A landscape with many valleys, sampled at points; each row gives a point and its height.
A ball rolls from a point to whichever of its 6 nearest points has the largest drop for the distance, and stops where none of them is lower. Distance is the straight distance between rows; heights are no part of it.
Gon: [ -1  -8   0  12  12   5   4   4  -4   1 -12  19   0   3  -4   2  -2  -3]  height 82
duk: [  9   2   7 -11 -10  -8 -29   0   3  -2   9  -5 -10  -4  14  -8  -5   1]  height 116
zolus: [  4  -3  -3  -5   3  -8 -14   3   0   0  -2 -11   4  -1 -18  -6   6  13]  height 118
Seg: [-11   3  11   2  -6   4  -9   2   4   4   0  14 -12  -7  12   4  -7  -8]  height 140
Visu: [ 2  2 -5 -3  2 -1  4 -5 -1  0  9 -5  6 -3 -5  0  2 11]  height 406
rubog: [  5   7   7  -8  -9   0 -20  -2   4  -4   7  -3  -5  -1  11  -4  -7   1]  height 93
noti: [-1 -2 -1  7 10  1  4  4 -7  4 -8  9  1  4 -7  1  0  4]  height 398
kosiz: [  2 -12   0   4   9   7  -6   2   5  -4 -15  25   2   7  -4   1   1  -6]  height 481
demim: [-6  8  9 -1 -9  4 -6 -1  2  1  4  3 -7 -2 11  0 -9 -4]  height 86
zufib: [ 2  6 -1 -6 -6  6  0 -6  2 -4 14 -6  4  0  7 -2 -5  3]  height 299
rela: [ 2 -3  3  5 11  9 -3  2  1 -3 -9 17  1  6 -1  2 -3 -1]  height 335
sepu: [ -7   2  -5   7  -2  -8  29   1  -4   6  -2 -21   6  -3  -5   7  10  -7]  height 583
vepav: [ -1   1  -5  -2  -2  -9  15  -1   3   2   9 -18  11  -8  -7   3  10   7]  height 510
sena: [  9  -7   3  -1  10   3 -15   2   3  -6  -5   9   1   6  -9  -2   0   8]  height 240
fepa: [-5  0 -7  3  0 -6 19  0 -7  6  1 -7  6 -3 -9  2  4  1]  height 634
Seko: [ -6   1  -6  10   0  -7  37  -4  -6   7   5 -15   5  -6   2   8   8  -4]  height 582
Tiror: [ 0  3 -7 -2 -1  1 13 -6 -1 -2 12 -6  7 -4  1  2  1  6]  height 497
Viset: [ -4   1 -12   3  -2  -3  28   1 -11  -1 -13 -23   6  11 -10   0   8 -10]  height 780
badiz: [ 1  1 -2  1  6  2  0 -1 -4  0  2  5  3  2 -5 -1 -2  7]  height 156
nize: [ -2   5  -8  -2   2  -4  20   5   5  -2   0 -35  12   2  -8   2  14  -7]  height 622
pigu: [ 18  -8   5 -10   3  -1 -31   2   9  -9  -2   7  -5   6   3  -8   1   4]  height 227
finul: [ 12  -5  -1  -4   6  -6 -19   2   2  -2   0  -1   1   0 -11  -6   2  15]  height 250
tus: [  7   1   5  -4   4   5 -15  -2   3  -5   4   5  -1   4   2  -4  -5   6]  height 160
geb: [ -2  -3  -1   5   7  -4  -3   7  -5   4 -12   2   2   3 -16   0   1   5]  height 463
vofav: [  2   4   8  -8 -10  -4 -23   1   6   0   7   2 -10  -8  12  -6  -6   0]  height 66
let: [-5  5  7  0 -3 10 -7  2  2 -1  0  7 -6  3 10  0 -8 -7]  height 127
Niv: [ -5  -2  10   1  -2   7 -12   4   7  -1  -9  15  -7   1   7   2  -3 -11]  height 261
zelos: [ -6   2  -6   8   0   3  29  -8 -11   4   6   0   2   1   5   4  -2  -4]  height 109
ren: [  4   4  -4  -5  -2   0  10  -6   5  -3  18 -12  10  -6   3   0   4   5]  height 437
Vodip: [ 10 -12   5  -8   4   4 -25   2  13  -8  -9  17  -3   7   0   1   1  -4]  height 350
botuf: [ 5 -1 -2 -2  6 -3 -8  0 -1 -2  2 -1  2 -1 -7 -2  0 14]  height 281
bubo: [ -4   1  -6   7   3  -2  15  -2 -11   3  -1   1   4   0  -6   2   0   4]  height 581
Vut: [ -2   4  -3   2   1  -4  24  -2   3   3  13 -18   9  -8  -1   5   8   1]  height 525
vide: [-4  3 -4  7  1  7 19 -5 -7  2  6  6  1  3  5  2 -6 -3]  height 456
Nozaf: [ -4  -9   7  -2  -6   7 -19   2  14  -1 -16  23  -7   3   5   4   0 -13]  height 485
rugod: [-3  3 -6  3 -1  3 22 -6 -4  2 11 -3  8  2  3  3  2 -1]  height 161
Febi: [ -1  -2  10  -5  -5  -4 -22   4  11   2   1  16 -17 -14  13  -1  -6   0]  height 122
rotid: [ -6  -2 -10  14  -2  -6  34  -8 -17   7  -2  -3   0  -1   3   6   3  -5]  height 585
tapeg: [  2   0  10  -4  -1   4 -19   2   7  -4  -2  10  -8   3   7  -1  -4  -3]  height 128
migem: [ 11   3  -1 -10  -3   2 -14  -5   3  -6  14  -6   0   0   4  -6  -3   6]  height 159
zasiz: [ -3   1  -4  -3   1  -7  -4   5  -5   0  -7 -15   5   4 -17  -3   7   5]  height 434
Bomub: [ 12  -1   7 -10  -3   0 -30   3   5  -6   3   2  -8   2  11  -6  -3   1]  height 139
Litat: [  0   2 -13  -7   1   1  12   4  -1  -4  -8 -27  13  10 -16  -3  10  -2]  height 689
somir: [ -7   6   7   3  -4   9   2  -1  -3   1   2   7  -6   2  10   1 -10  -9]  height 148
pafel: [ -3   7   8  -6 -11   0 -16  -1   4  -1   8   0  -8  -5  12  -2  -8  -2]  height 87
Golup: [ -7   1  -8  11  -5  -8  27  -1 -15   9 -10 -12   2   2  -7   3   5  -7]  height 724
sike: [ -8  -8   8   0  -5   3 -13   4  12   5  -6  27 -15 -15  10   6  -3  -7]  height 328
pebol: [ -6  -3  -5  13   5  -4  16   4 -14   8 -16   4   0   4  -9   0   0  -1]  height 682

For each start below, name the point where the ball stops.
sena | vofav
Tiror | zelos
Vodip | vofav
migem | vofav
Golup | zelos
fepa | zelos
sike | vofav
nize | badiz
Viset | zelos

Call two points neighbours if one is among the 6 nearest of the other. Go from one point of each pair to the other, from neighbour to neighbour, staying as low as possible. Name the highest point that can't be avoided.
zolus, zelos | ren
vofav, Gon | tus
vofav, demim | pafel
